Points, in no order, along strands that fork and pass close to each other.
Points whose rows are less than 76.8 apart are linked; no others are. Some points are linked to none.
z_14: [ 23 -10 -11 -24  -5   8  -9 -15  12  75   1 -16  30  16  26  27 -24   2
  21   2   4   2  21  -8  -9  20 -27 -27  10 -19  29  -4]
z_611: [ -3  35 -22  14 -27   4   5  -7  12 -14   0 -12 -22  -9  15 -43  10  26
  -8   9  19   8  17  -3 -14  -4   3  -9  34 -22 -16 -18]
z_486: [ 22 -24  19 -17  13  -1  -7  11  -2  49  10  -8  27 -29 -40  36 -52  -4
  25 -20  10 -10 -23  -3  14  18  15  11 -26  20  32 -12]
z_527: [ -1 -47  40   6  12  18 -14  15 -39 -34  12  36   2  19 -11   9  29 -25
  -3   4 -45 -11 -22  -9  38  -9  -2  18 -26   4 -14  40]
z_113: [ -8  11 -15  17 -31   9  -4 -36  -5 -16  -2 -17 -31 -44   3 -36  25 -10
 -41  11 -15 -17  15 -24  20  10 -24  12  44 -32 -37   0]
z_65: [ 44  14 -15  30  39  -9  14  -5  25 -63  -1 -39   0  13 -26 -31   5  -4
 -15  29  -7  18  13 -27 -47   4  27 -24 -40   4  13  -9]
z_836: [-60  -2  -3  -6  -7  15 -13 -15   5  16  -5  18 -24  16  30   8  33 -10
 -14   4 -23 -38  24 -27  10 -13 -52  -4  29  -7 -12   3]
z_397: [-23   5  -4  12   9  -6  -1  13 -14 -44  -1  28  -7  21  15 -14  18 -16
  17  -6 -25 -20  -3 -29  -9 -17 -12  36  -9   8 -20  35]
z_177: [ 21  41  -5  33  -4   2  13   8  -6 -17   5  -5   0 -65 -27 -11  -2  13
 -12  10  35  -4  -7  28  20  -9  23  -3 -10  16 -32 -11]
z_185: [-21   3 -10   3  51 -16  19  11  14 -77 -23  -4 -20  45  -1 -11  21 -30
 -16   2  -9 -13  23 -23 -52  -2   7  14 -21 -12  10   6]
z_620: [  4   2 -16  13   0 -14 -13  21 -25 -24   5  30   2  16  12  -1  -5  -4
  31 -15  -4  14 -30  -6 -14 -23  14   5 -30  28   6  11]
z_512: [ 12  20  10   6  60 -13  18  19  -6 -60 -17   8  -9  12 -25 -28   9 -21
 -17  14  12  19  -8  25 -18  -8  47 -20 -44   5   1 -11]
z_52: [ 37   1   2  21 -16   8 -19 -33 -28 -25   3  -2  -5  17  13 -15  16  10
 -13  27 -37  36  -7   2  24  -5  25 -29  -2 -11  -8   2]
z_640: [-15   1   5  28  45  12  21 -21 -18 -72   5  -6  -7 -32  -7   7 -12 -21
   9   9  -3 -35   7  -9  24 -21  -1  44 -41  30 -36  13]
z_198: [-12  15 -31  -3  -7  -1  -9   3   9  24  -2  24   3  37  48   3  22  16
  17  -6   0  14  11   1 -22 -20 -18 -10  14  -8  -6  10]
z_411: [ 20 -22  20   0  10  -9  -8   7 -19 -11  20   4   9  -5 -18  19 -26 -13
   3 -10 -26  15 -26  -1  24  -9  16  13 -38  34   9  11]
z_683: [ -6   7   5   2  30 -23  10  23 -19 -50  -8  12 -13  28 -27   2 -12 -26
   8  -2  11  -1 -19   9 -31 -18  54  -4 -41  24  26   2]
z_331: [  5  -1 -20  -3   9  -9  -3  -6  17  -1   7 -10   8  21  19  -5   1   6
  -4  -4   3  13   7 -32 -30  -8   0  -8 -12   2  10   3]
z_531: [  3  50 -12  47 -17  -7  -3  32  -2 -33 -15  37   0  -7  16 -23   4  11
  26   6   3  19 -23  24   2 -33  27  -1 -25  13 -29  -8]
z_609: [ -1  14   8   4  28  14   2 -17  -4 -30   8 -16   9 -84 -28  16 -21   5
   6  -4  40 -22  22  -3  28  -1   0  30 -28  33 -51 -17]
z_701: [-19   5 -11   2   1   8  -1 -36   0 -23  -8 -23 -28  24  13 -25  41 -12
 -65  43 -24  -8  28  -6  14  11  -4 -23  24 -36 -14  -4]
z_36: [ 28  -7  -9  25 -30   6   4 -33 -17  -2  10  -9  11 -47  -7   3  -5  17
   1  15  -5  -3 -14  -6  33   2 -19  10  32   4 -39  -7]
z_366: [ 38 -11  -9  -4   8  -1   0  -3  25  15   5 -56  16 -12 -14 -13 -13  18
  -8  28  14  11  37 -25 -11  35  -5 -18   8   2  22 -16]
z_378: [ -2 -42   5 -26  26   6   2  -8  35  18   6 -26   8  54 -14  32  20 -23
 -73  23 -13  -1  24  -9 -21  24 -16 -21  -4 -13  20   7]
z_518: [ -5 -39  22   4   7   8 -17   9 -28 -16  14  17  10  14  -6  24  -4 -19
   7 -13 -40  -4 -32  -3  36 -12   5  27 -32  19   0  34]
z_122: [ -9 -38   8  -4  11  16 -20 -21 -19  29   0  17   1  53  28  34  39   5
 -37   9 -45  -2  18   6   6   5 -22 -25  -7  -5   8  25]
z_382: [ 24  18 -19  -3 -19  -8  -2  -7   8  26   2  -4  14  15  29  -4   3  24
  22   2  23  32   3  10 -10  -8   6 -28  18  -5  14 -10]
z_236: [-24  -6  26 -24 -12   8 -17 -18   6  67   5  20  22   6  -2  25   0  -7
  24  -7 -13 -12  15 -14  17  15 -48   3  22 -31  18  -1]
z_396: [-11  31 -31  28 -24   1   0 -16   4 -28   6  -1 -17  -7  29 -19  18   1
  -9   7 -22 -12  17 -39   5 -13 -34  14  19  -1 -38   5]
z_329: [ 17 -52  37  -2  18  14 -12 -24 -14  14  16 -17  23 -30 -45  28 -19   0
 -16  17 -22 -12  -4 -15  53  38  -7  40 -10  14  -8  12]
z_653: [  5 -11  30 -23 -14   8 -14 -18 -11  63   9  -4  22 -10 -34  21 -16   6
   4  12   2   5 -10  25  36  26 -13 -16  43 -49  27 -32]
z_27: [ 19  -4  -1  -7 -42   1 -10 -21  -3  37 -12  24  -5   5  37 -22   3  21
  20   3  -3  25 -28  57  16  -4   3 -45  40 -42 -10  -2]
z_370: [-25  42  11 -31   8   0  22  34  20  49  -9  12   8  -9  -4   7 -14  11
  47 -37  44  13 -19  19 -18   3 -11  -2  27  -4  18 -28]
z_269: [-11 -13  29 -21  -4   9 -15 -28  10  60   6 -19  12  -5 -26  20  -9  -7
 -21  13   1  -3  19  -5  26  32 -25  -8  44 -42  26 -20]
z_928: [-13 -13  12  -9  -5  10  -7 -34 -12   9  -8  -2 -14  34  18   1  44  -4
 -64  33 -23  -9  12  17  16   7 -11 -30  24 -35  -6  13]
z_807: [-36  32  -8 -11 -40  -1  17  20  15 -13 -24  29 -19  -5  42 -50   6  18
  -2  -9  14  17  -5  45 -12 -14  -1 -18  50 -43 -34 -11]
z_209: [-35  -1  -2 -37  15 -10  20  24  42  -1  -8 -33 -20  26  -6  19 -34  -2
  11 -26  25 -18  26 -26 -68  12   1  19  -6  24  39  -5]
z_602: [ 17  13   7  -9   6 -14 -10  28 -11  27   3  16  12 -22 -11   3  -9  -5
  39 -28  16  19 -31  30  22 -11  18  -9 -23  14  10 -18]
z_644: [ 33  -6  24  -8  25  -2 -12   6  -8  23  14 -13  15 -28 -46  15 -18   4
   0   5  15  23 -17   6  37  24  21 -11  -1  -3  24 -31]
z_386: [ 14 -18   9  -4 -12   3 -36 -26 -33  11  -9  26   9  38  35  26  30   3
  11   1 -54  23  -2   6  24  -8 -19 -20  -1  -3   4  19]
z_353: [-20  25 -10 -25  -9  -3  13  12  24  62   0  -2  19   6  18  17 -10  17
  40 -29  34   4   5   3 -24   7 -28   0  41 -19  25 -24]
z_697: [-24   1  11   4  -3   8 -15  -5  -4 -15   4  -2 -10  -7  -7  -7  28 -12
 -28  16 -30 -25  16 -34  28  11 -36  35  16 -13 -18  16]
z_971: [  9 -54   1 -18  10 -13 -11  -2  -5  19   6   8  13  70  16  37   4  -3
 -16  -5 -14  16  -1  18 -41  -6  12 -11 -16   1  34  31]
z_538: [  5  -9   1   6  34 -15 -14  16 -26 -30   1  25  -6  40  -3   5  -5  -3
  19  -2   8  18 -25  29 -19 -20  57 -17 -49  24  23   8]
z_157: [-32   3  29  14 -10  16   0   4 -21 -43  -5  16 -10   0   0 -18  45 -24
 -22  20 -29 -30   8 -25  37  -5 -28  43  16 -29 -29  27]
z_708: [ 18 -42  -6 -22  31 -13   3  -9  29 -15   5 -40   8  53  -3  15   9 -18
 -60  27  -6   9  15  -4 -31  22   0 -21 -23  -9  24  10]
z_351: [-16  -3 -25   9   0 -12   5   1  18 -24  -4 -21  -5  14  14  -8 -17 -11
   6  -8 -17 -20  21 -63 -43  -9  -6  32 -22  24   3  17]
z_24: [  2  -7  22   9   3   4   0 -13 -33   0  17   4  11 -60 -30  21   2  -2
 -20   7  10  -4 -16  30  73   9   5  32  14   0 -28  -9]
z_548: [-19  12  -9   7  -9  11   7 -33   2 -34 -19  -3 -31   1  35 -51  32 -12
 -55  32 -15   2  13  20   9  -2   4 -26  31 -53 -30   5]
z_908: [ 15  -3  -8  15   5  -9 -13  -7   6  -9  14 -11   3   1 -10  -4 -13   1
  13   2 -12  10  -4 -29  -1   0  -4   3 -11  16   4  16]
z_197: [ -9  10   5  18  39   1  31   8  -8 -61   0   0  -7 -14 -24 -10   3 -35
 -14   3  -2 -31  -5   3  18 -10  15  44 -42  32 -24  12]
z_707: [-25 -16  48   3   7  17 -10  15 -34 -37   6  38  -6  11  -9   4  48 -28
 -12   8 -31 -27 -19 -16  44  -8 -29  30  -5 -20 -22  45]
z_691: [  3  -3  20 -19 -13   2 -12  -8 -15  50  10  -7   5 -47 -37  -2 -18   2
  13  -2  28   6 -23  19  31  20  -1  -7  53 -47   5 -40]
z_229: [  2  12 -26   7 -24  10  -7 -42  -2   4   3 -27 -31 -32  13 -41  13   7
 -30  18 -15  -7  17 -11  11  15 -12 -31  42 -35 -26 -17]
z_305: [  6 -25  -9 -15  -9 -21   8  19  35   6  -9 -38  -4  13 -17   8 -52  11
  23 -12  23 -25  19 -53 -50  11  23  20 -17  47  41  -4]
z_960: [-24   8 -12  -1  -3  -6  16  17  13 -10   9  -6  -4  -7  -7   2 -20  -6
  11 -20   1 -20   1 -36 -19  -6 -15  40 -10  36   2  16]
z_941: [  2   4  16  -1 -27   0  -9  -2 -16  26   2  -2  -3 -66 -30 -11  -4   7
   4 -11  27   0 -31  24  46  16  10   4  37 -22 -22 -31]
z_348: [-32  26  13  15 -24  18  20  16 -13 -49 -10  21 -26 -38  -3 -26  16 -10
 -13   3   5 -22 -16  11  40   4 -19  42  31 -18 -38   0]
z_463: [-38  21 -24  -2 -13  10  -7   1   8   5 -11  26 -20  34  58  -4  36   9
   5  -9   1 -14  22 -12 -22 -11 -31  -2  30 -15 -17   3]
z_681: [  3 -16  -2 -12  18   2   3  -9  26 -14   4 -43   4 -12 -31  -1  -4 -13
 -36  14 -15 -18  26 -62  -4  31 -19  35 -10   6  -7  11]
z_771: [ 14  21 -19  21  -8   6  14   8   4  21   7 -16  27 -58 -11   7 -27  23
  27 -12  31 -10  -2  -6  14   1 -17  19  19  27 -28 -18]
z_624: [ -3   6  -5   4  17   2  29   9  12  -7   4 -20  -4 -40 -29  13 -35  -1
  12 -12  13 -30  -1 -19  -5  -3  -5  45 -21  45 -11  18]
z_564: [ 17 -48  28 -21  16  -4 -23 -15 -11  24  10   9  19  44  -4  36 -14  -3
   3  -5 -20  25  -9   5  -9   5  14 -10 -26  -4  43  13]
z_755: [-16  34  -4   4 -26   8  18  13  14 -16 -25  26 -20 -24  15 -52 -11  21
   0  -1  24  28 -26  62   9 -12  24 -25  42 -33 -34 -16]
z_207: [-27 -10  -8 -14   0   2 -26   1  -3  40  -8  36  13  37  42  23  19  -3
  29 -15 -14  -3   4  -1 -12 -18 -30   0  13 -11   1  21]
z_535: [ 12  16   2  -5   5  -2   9   2   0  -6   2 -32  -5 -40 -38 -19  -4  10
 -20  12  24   8   5 -10  10  24   3  -5  35 -10   2 -31]
z_507: [-17 -36  12 -36  11 -24   3  11  21  21   0  -6   6  33  -7  30 -32  -5
  25 -13   4 -10   0   2 -33  -1  15  11 -11  19  45   3]
z_723: [  2   7  -6 -20 -18   2  -2  -2   6  78  -3  16  28  26  29  24 -15   7
  44 -16  15   6   2  11 -11  -1 -22 -10  22 -18  28  -7]
z_277: [ 17  21 -15   4  23  -2  36  -1  28 -31  -6 -45   1  33   5 -12  33   0
 -55  27  15  14  22  -6 -29  17   9 -23  -6 -25  -3  -8]
z_460: [ 28  32   0  41  10   4   2   6  -2 -35   3  -1   6  -2 -12 -23   3   7
  -4  14  -3  17 -14  -7  11  -9  30 -13 -26  11 -17 -10]
z_764: [-19  45 -22  12 -22  -1  14  14  21   2   1   6 -11 -23  14 -17   7  19
  25 -19  14  -4   6 -24  -9  -8 -35  21  27   3 -20 -16]
z_754: [ 50  -3 -26  26 -30   6 -14 -35  -3   5  -3 -21   3   4  30 -22  17  31
  -3  25  -9  36  13   5   2  -3   8 -53  15 -12   3 -13]
z_84: [  3   8  -7   6 -28 -17 -26  11 -16  14  -6  60   3  21  45  12  15  16
  60  -4 -22  35 -20   8   5 -17  -6 -10   2   3 -23  12]
z_513: [-36 -29  53 -34  29  -2  12  37  13   8   9   1   0 -15 -67  22 -21 -29
   2 -19  18 -23  -8   7  -5  19   9  24 -19  17  38   1]
z_733: [-18   2   2 -16 -19   0 -18 -15   4  34  -2  19   4   2  10  15   8  -9
  15  -9 -25 -22  16 -22  20   0 -46  14  31  -5  -1  14]
z_797: [ 26  20   1  23  50 -10  16  -5   6 -69  -9 -17   0   2 -42 -26   0 -18
 -27  29   0  17  -1 -10  -9   9  37 -16 -37   6   2 -18]
z_705: [-21 -36   3 -10 -10 -13 -42  -5  -8  33  -3  46  18  37  28  34   5 -10
  44 -20 -41 -14   6 -16  -8  -9 -33  10   1   5  10  33]
z_225: [ 22 -19   9  -4  21 -15 -10  10 -14  -2   8  20   9  24  10   3  -7  12
  21 -11   3  44 -30  32 -12 -13  39 -28 -36  20  31  -2]
z_278: [ 33   1 -26   6 -53  -4 -19 -49 -14  42 -14  16  -6  -4  36  -7   3  22
  35   2 -17  12 -14  29  22  -3 -16 -48  35 -29  -8 -14]
z_631: [-29 -32   4   0  10  -8 -14  14  -8 -25   3  15  -8  38   3  14   7 -17
   9 -11 -25 -32   5 -38 -19 -18  -8  30 -12  10   4  38]
z_964: [ -8  22   4   3  14 -13  22  27  -8 -13   5   1   1 -33 -26   7 -13 -28
  13 -30  26 -22 -13  15  -4 -21  27  16 -43  47   1   8]
z_430: [ 15   5 -36  -2   1  -3  15   2  37  24   7 -30  10  23  28  -5   7  17
  -8  -2  18  11  29 -24 -44   3  -9 -23   0   2  21   4]
z_642: [ 47  -4  -7  -3  14  -4   8   5   0  25   4   2  22  23  19   3 -11  22
  28   3  18  46 -22  21 -17  -1  26 -32 -21   7  41  -5]
z_350: [-38  29  -4  -4 -28  13  17   1  17  -2 -17   2 -40  -1  46 -39  23  12
 -19 -12  17  -7  15  24 -17  -3 -16  -6  48 -44 -18 -19]
z_934: [-25 -29  -3 -16  17 -11  -6   9  27 -18   0 -24 -11  22  -7   4 -13 -18
 -14  -5 -15 -21  27 -52 -37   5  -2  27 -13  14  12  14]
z_26: [ 19  10 -37  17 -27  16   5 -40  16   1 -10 -27 -21 -22  36 -57  19  20
 -34  20  -2   5  19   8 -10  -1  -6 -52  37 -39 -27  -8]
z_873: [ 10  29  -6 -12  30  -6  24   8  15 -27  -6 -25  -8  15  -4 -21   8   9
 -20  15  26  19  16  -4 -27   9  14 -18  -8 -19   9  -8]
z_247: [ 19   5 -22  19 -25  -3   8 -18   4  18   6 -27  25 -56  -8  -7 -17  14
   8   2  21 -13  16 -33   7  22 -28  18  40  13 -20 -19]
z_846: [ 32  15  16  -8   5  -9 -12  22 -21  33  11   2  20 -46 -38  15 -17   3
   9 -18  20  12 -27  26  40  -2  27  -5 -22  10  17 -20]
z_7: [ 28   8   5  -9 -31  -3   3 -14 -12  51  -7  18  12  26  23   8  10  21
  13   1   8  26 -19  52  16   4   4 -27  41 -33  19 -11]
z_471: [ 62 -34 -15  -9  -5  -7  14  -4   3  35  10 -16  38  28  24  23 -26  10
  40  -4  14  39  -5   5 -36   2  12 -28 -16  14  56  -7]
z_81: [ 13  47   0  37  -3   1   1  20 -10 -41 -19  24  -9 -22  -8 -29   3  10
  -7  16   3  13 -24  29  15 -18  40 -12 -21   1 -25 -18]
z_237: [-23 -23 -24 -13  14   2  29  23  31  43   0 -13  -3  60  23  33  12 -12
 -44 -16   7 -11  10 -23 -69  19 -10  -8  10  14  26   2]
z_200: [  6 -32  33   2  24  12  -7  -4 -24  -9  24 -14  15 -35 -45  29  -9 -16
 -35  17 -10  -3  -5   6  60  14   4  31 -21  17  -9   8]
z_449: [ -4 -32  -9 -28  14  -6   3   5  49 -12   0 -56  -8   6 -20   3 -22 -20
 -38  10  -3 -21  33 -55 -39  30  -6  18 -20  10   8  -1]
z_727: [ 10   5  -1   9   6 -14  12   7 -14 -32   8  -2  -2 -36 -14  25 -23 -20
  18 -23  16 -25   5  31  -1 -42  37  24 -67  49  -2  19]
z_168: [ 20   7   6   4 -13  -3 -18   3 -22 -18  -3  41   6  33  22 -15  10  18
  11  14  -9  49 -19  34  15 -17  27 -29  -4  -8  -6   6]
z_43: [ 25 -20 -26  13 -25 -21  14  13  22  12  -4 -22   3   1  -7   9 -51  16
  40 -15  14 -18   4 -43 -40  -9  19  13 -33  58  36   3]
z_320: [-40 -10  37 -27  16  -4  23  45  -7   9   6   6 -12 -31 -55  24 -16 -32
  11 -41  15 -39 -13  11   2  -5   8  42 -28  32  16   5]
z_504: [ 14   0  28 -19  14   2  -5  22 -18   5  -8  36  14  35   3   4  14  14
  -6   8  18  40 -30  69  14  -4  37 -22   1 -16  10   5]
z_453: [ 26   5 -21  30 -62   0 -14 -26 -26  -1  -2  21  -6 -10  20  -6  15  17
  22  13 -39  13 -18  -3  32 -14 -20  -2  16   6 -35   9]
z_676: [-31   7  25 -16  24  -9  21  37 -13 -12   5   0 -21 -19 -39  16 -10 -46
   3 -28  22 -36   3  14 -19 -13  31  38 -34  47   9   6]
z_206: [ 41   4   4  19   0   9 -22  -2 -27 -27  -3   9   5  21   5 -11  10   9
  -1  21 -15  53 -15  17  16 -10  33 -27 -31   1   3  -1]
z_13: [ 36  -3 -27  23 -64  -2 -26 -49 -29  20 -11   5 -13 -26  20 -12   8  17
  22  10 -41   9 -17   7  40  -8 -25 -35  27 -19 -31  -3]
z_665: [-24  23   2  -4 -31  -3   3  21  -6  11  -5  18 -16 -50 -13 -20  -5   7
  10 -16  17   0 -31  37  38   2  -2   7  38 -22 -20 -28]
z_287: [ 12  58  11  35  -7   3  10  25  -4 -33 -19   9  -9 -57 -27 -34   2   2
 -16  -1  22  -2  -5  51  24 -11  49 -14 -17   0 -34 -27]
z_900: [-21  -2 -10 -22  18 -22   9  33   3  -1   3  22   0  36   5  19 -16   5
  48 -31  33  10 -13  20 -57 -21  26   0  -9  15  39   6]
z_357: [ 18  -4  -7   8 -26   5 -35 -31 -22 -11  -6  13 -10  32  27  -3  28   4
  -7  18 -42  17   4   2  30  -1  -6 -27   4 -10  -3  11]
z_840: [ -8  48  -6  -5 -20  -3  35  27  21  -3 -15   9  -4  -8   9 -35  -1  35
  22 -16  47  23 -10  38 -21  -9  20 -26  18  -4  -2 -28]
z_452: [-21   8   9  -6 -31   6 -19 -27  -1  42   1   0  -1 -26  -4   4   6  -2
   4  -3 -15 -20   5 -16  24  14 -42  17  54 -24  -9  -7]
z_671: [-13  12  -2 -16 -38   7  -6 -19  -2  57   0  -2   1 -46  -6  -2 -13  -6
  16 -22   7 -14  -5   0  14  23 -37  10  73 -49  -9 -29]
z_776: [-26 -11  15 -27 -21  15  -6 -37   4  76   7   2  16   3 -14  30  -6  -7
  -4   6 -15 -30  22   4  22  20 -43 -15  43 -39  18 -21]
z_613: [-19 -45  -7 -18  22   2  10   5  25  14   6 -15   0  59   9  36   8 -17
 -50  -1  -6 -19  21 -11 -52  15  -8  -7 -15  -4  24  16]
z_169: [-21  21 -10   7 -15  19  30 -12  22 -18 -14  -8 -40  -5  36 -57  16  -4
 -54   5   3  -2  10  29  -9   5   4 -20  44 -53 -31 -14]
z_630: [-17  54   6  -9 -13   5  31  36   9 -24 -27  20 -20 -21   1 -42 -10  13
 -10  -5  39  21 -13  57 -14 -10  28 -25  21 -21  -7 -29]
z_292: [-36  36  14  -4 -15   9   6  28  -3  -9  -7  23 -21 -29 -12 -20  11  -4
   6 -11  13  -8 -22  11  22   8 -16  32  28  -9 -28 -11]
z_925: [-28  24  19   6  10  17  22  20 -18 -41  -1   6 -12 -46 -16  -4  15 -10
 -14   2   7 -35 -13  15  47   1 -14  47   0  -3 -42   4]
z_792: [ 18 -27  22 -14  12   1 -17  -8   0  32   8  -5  27   6 -18  20 -21  -3
  16   1 -12  29 -14   0  16  17   4   3  -9   3  31   4]
z_104: [-13  41  12 -16  30   2  11  23   2 -24  -9  -6 -13  -3 -17 -25   0   5
 -15   5  30  20  -4  17   1   8  28   2  -8 -10   5 -18]
z_408: [ -8 -11  -6 -33   5 -15  13  14  56  14  -7 -55 -17  -4 -23   3 -37  -2
   5 -19  26 -22  30 -42 -53  31  -3  20 -11  23  33  -3]
z_626: [ 32   0 -12  23   1  -3  -6   5 -12 -19   9  -2  14 -12  -9  -3 -14   4
   0   1 -23  22 -13 -10   9 -10  12  -5 -39  30  -2   1]
z_193: [ -9  33 -23  38 -25  11   3 -23   1 -44  -5  -8 -26 -30  12 -45  21  13
 -24  10 -11 -16  14 -24   6  -2 -12  18  27 -23 -45  -6]
z_666: [ 11 -39  -8  -9  29 -20   6  -1  18 -40   3 -32   2  59   4  22  -6 -17
 -41  12   4   1  15  -6 -63   0  25  -2 -32   3  28  11]
z_719: [-21 -35  -1   0  -6  -6 -34   6 -24  -4   2  41  -1  40  29  16  12  -8
  29 -19 -46 -12  -3 -22 -10 -21 -20  23 -11  17  -6  43]
z_750: [ 45  -6 -27  40 -43  15   1 -40  -6  10   6 -27  27 -54   5  -3 -17  25
  14   6   4 -17  12 -23  17   5 -27  11  39  14 -37  -6]
z_567: [-48 -19   9  -5   0  16 -24  -1 -14   6  -2  37 -12  39  29  11  48  -1
 -10   2 -31 -34  30 -19   7 -18 -52  -8  10 -19 -11  26]
z_474: [-12  -2   7  -5  27   6  13  -9   6 -26  10 -25  -2 -68 -29  21 -40 -14
  11 -18  27 -40  18  -4  12 -10   0  31 -44  46 -26   4]
z_688: [ 26 -41  28  -9   8   5 -17 -11   2  37  12 -10  23  -8 -43  15 -34 -12
   1  -7 -25  -1 -13 -20  32  29  -6  27 -18  11  13   7]
z_325: [ 19  -8 -20   6  37 -20  14  -5  19 -62  -8 -26  -2  40  -5  -9  -6 -11
 -18  21   4  12  11 -14 -64   0  36 -19 -41   3  20   3]
z_781: [-41 -32  35 -32  28 -11   7  24  19   5   9  -2   3  21 -41  19  -9 -17
  12 -19   5 -18   3  -5 -26   7   5  16 -11   4  42   2]
z_572: [ -7  31  13  -5  47  -9  12  36 -14 -33 -12  26  -9  13 -27 -15   2 -22
   8 -10  24  13 -17  44 -16 -11  56 -17 -50  12  15  -5]
z_127: [ 43   7 -14  17 -15  -1  -9 -11   8   6   6 -31  13  -9   8 -22   1  29
  15  21  12  30   7   4  -1  -2   4 -34  16  -8  19 -14]
z_469: [ 28 -22   1  -3  12 -11   0   9  16  35   3 -22  18 -26 -25  10 -50  -4
  20 -14   9  -5  -3 -26  -5  15   7  13 -18  34  22  -2]
z_121: [-20 -31  10  -6  14  16 -28  -9 -31  -7  -4  44  -6  51  31  25  54  -5
 -17  12 -46 -24  26   2  10 -16 -28 -23 -10 -14  -9  38]
z_992: [ 32 -11 -28  23 -14  -8  13  12  17  28   5 -24  18 -30 -13   3 -48  18
  42 -15  21  -5  -6 -24 -22   2   0  12 -22  51  19   0]
z_949: [-49  23 -19  -3 -15  19  -2  -5  16  15  -5  -1 -28   6  34 -15  28   0
  -1  -5  -8 -17  29 -27  -5  -1 -44   0  45 -12 -13 -15]
z_330: [ 15  17   1  26  -7  -3 -17  26 -27 -37 -12  55   4  17  20 -17   7  11
  26   9 -13  28 -28  30  16 -23  36 -20 -25   3 -30  -1]
z_622: [-10  24   9 -26   6  -6  -2  35   7  34   3  15   1 -16 -18   0 -12   9
  34 -20  36  20 -23  23   3  -1   9  -7   5   6  17 -18]
z_254: [-16   2   1  17  27   1  10   7 -11 -43   3   7  -3   0  -8 -13   3 -24
  -6  -3 -10 -15 -12 -21   3  -5  -3  41 -20  21 -17  24]
z_556: [  3  28 -11   1 -29  -4   8   3  12  16 -14   6  -6   6  26 -23   4  28
  19  -6  33  23 -11  34  -5 -11  12 -26  33 -25   0 -17]
z_717: [  5  31  -6  13  13   7  18  -3   1   3   6 -11  17 -80 -21  16 -22  10
  29 -20  50 -24  10   5  10 -14  -4  16 -15  36 -33 -18]
z_597: [  0  -6  32 -13  22   1  -6   3 -11   6  19 -12  13 -31 -45   3   0  -9
 -18  10   1   8 -13  -1  44  16   7  19 -10  -2   8  -8]
z_59: [-19 -30 -25 -19   2 -18   0  14  24  17   1   7  -5  63  28  29 -23  -3
  17 -18  11 -11  24 -18 -69 -18  12   8 -11  20  40  18]
z_621: [-16  13  23 -14  17   6 -12  23  -9 -10   7   7  -8 -12 -23 -12   7  -5
  -6   2  18   6 -19  12  29   5  14   9   6  -8   5  -9]
z_375: [ -1 -18  20  -5  17  13  -9 -14   4  -9  11 -18   4  -8 -27   9  -2  -8
 -34  20 -26 -24  11 -40  23  25 -27  36  -4   6 -12  27]
z_529: [ 10  17   6  15  -9   5   2  -7 -28 -19  10  -2   7 -70 -23   3   4  12
 -20   7  32  -8 -15  25  53   4  19  13   3  -3 -43 -25]
z_993: [ -7 -30   9 -20  21 -14   3  12   6  35  13   7  14  46   3  32 -10   1
  -1 -21  16   9  -8  22 -50  -3  16   5  -8  -4  43  20]
z_551: [ 50 -31 -12 -12   1   3  -3 -17  12  52  -2 -26  41  24  10  17 -31  12
  20   1   5  22  13 -10 -19  24  -8 -30  -9   6  45  -7]
z_102: [-51 -16  -6 -21  13 -12   3  17  36 -19  -4 -24 -19  37   5  16 -16 -16
  -7 -20   2 -31  43 -39 -67  -2  -8  27 -11  17  29  13]
z_139: [ 11  15 -12  18 -57 -12 -21  -5 -21  -5 -10  46 -12  -2  42 -10  11  15
  38   7 -33  28 -21  18  25 -22  -4 -13  11  -6 -32   6]
z_310: [  9 -16   1   1 -21  -6 -33  -1 -37  10  -2  46   5  32  27  27  21   0
  49 -13 -43  24 -23   7  19 -19  -4  -6  -7  15  -6  26]
z_34: [ 32  18 -11  69  -3  19   9 -14  -7 -47  13  -6  16 -24  12  -4   6  13
   5  10 -19   6  -8  -1   7 -25  15  11 -52  32 -30   6]
z_761: [-22  -1  10   2  30  27   7  -5 -17 -40   9  -2  -1 -42 -13  11  -6 -12
  -6  10   2 -27   0  -1  44  -4 -15  39 -25  17 -38  11]
z_170: [ 36  -7 -35  22 -38   8   4 -45  -5  16  -8 -16 -19   7  48 -38  17  27
 -34  24 -14  10   8  30  -5  -8   0 -68  24 -27  -7  -6]
z_805: [ -8  -4 -37  -3   9   1  32  16  37  45  -7 -30   5  45  44  12   9   2
 -35  -3  21  -3  26 -26 -56  16 -24 -24  10  12  23  -7]
z_940: [ -9 -27  25 -12  13  13 -10 -33 -10  26   7   4  -1  46   6  28  53   2
 -63  29 -41  -1  18  12  13  18 -24 -35   9 -19  11   7]

A fork is a point with three links. Follow the links from the first point to the second and name the forks in between, in order.
z_507, z_378 | z_597
z_209, z_518 | z_934
z_666, z_408 | z_626 > z_934
z_683, z_139 | z_626 > z_81
z_471, z_527 | z_626
z_750, z_206 | z_934 > z_626 > z_81
z_43, z_683 | z_934 > z_626
z_168, z_551 | z_81 > z_626
z_287, z_310 | z_81
z_386, z_486 | z_81 > z_626 > z_934

Follow the links from the first point to the second, and from the first to the third. Name the last point that the two ways share.
z_206, z_157, z_370 | z_626
z_873, z_320, z_65 | z_597
z_27, z_24, z_331 | z_81
z_697, z_24, z_139 | z_81
z_287, z_771, z_572 | z_626
z_247, z_486, z_52 | z_934
z_453, z_408, z_717 | z_934
z_512, z_564, z_277 | z_597

A fork is a point with three links, a tip a point with one. Leave the first point through the second and follow the links. Name the first fork or tip that comes.
z_940, z_928 | z_396
z_449, z_681 | z_626
z_683, z_538 | z_597
z_292, z_665 | z_671
z_411, z_518 | z_934
z_564, z_971 | z_727

Name the points in between on the shortest way along the links from the first point to the second, in order.
z_518, z_609 | z_527 > z_707 > z_157 > z_697 > z_375 > z_681 > z_449 > z_934 > z_351 > z_960 > z_624 > z_474
z_7, z_357 | z_27 > z_278 > z_13 > z_453 > z_139 > z_84 > z_310 > z_386
z_486, z_771 | z_469 > z_992 > z_43 > z_305 > z_408 > z_209 > z_102 > z_934 > z_351 > z_960 > z_624 > z_474 > z_609 > z_717
z_840, z_122 | z_630 > z_755 > z_807 > z_350 > z_169 > z_548 > z_701 > z_928 > z_940
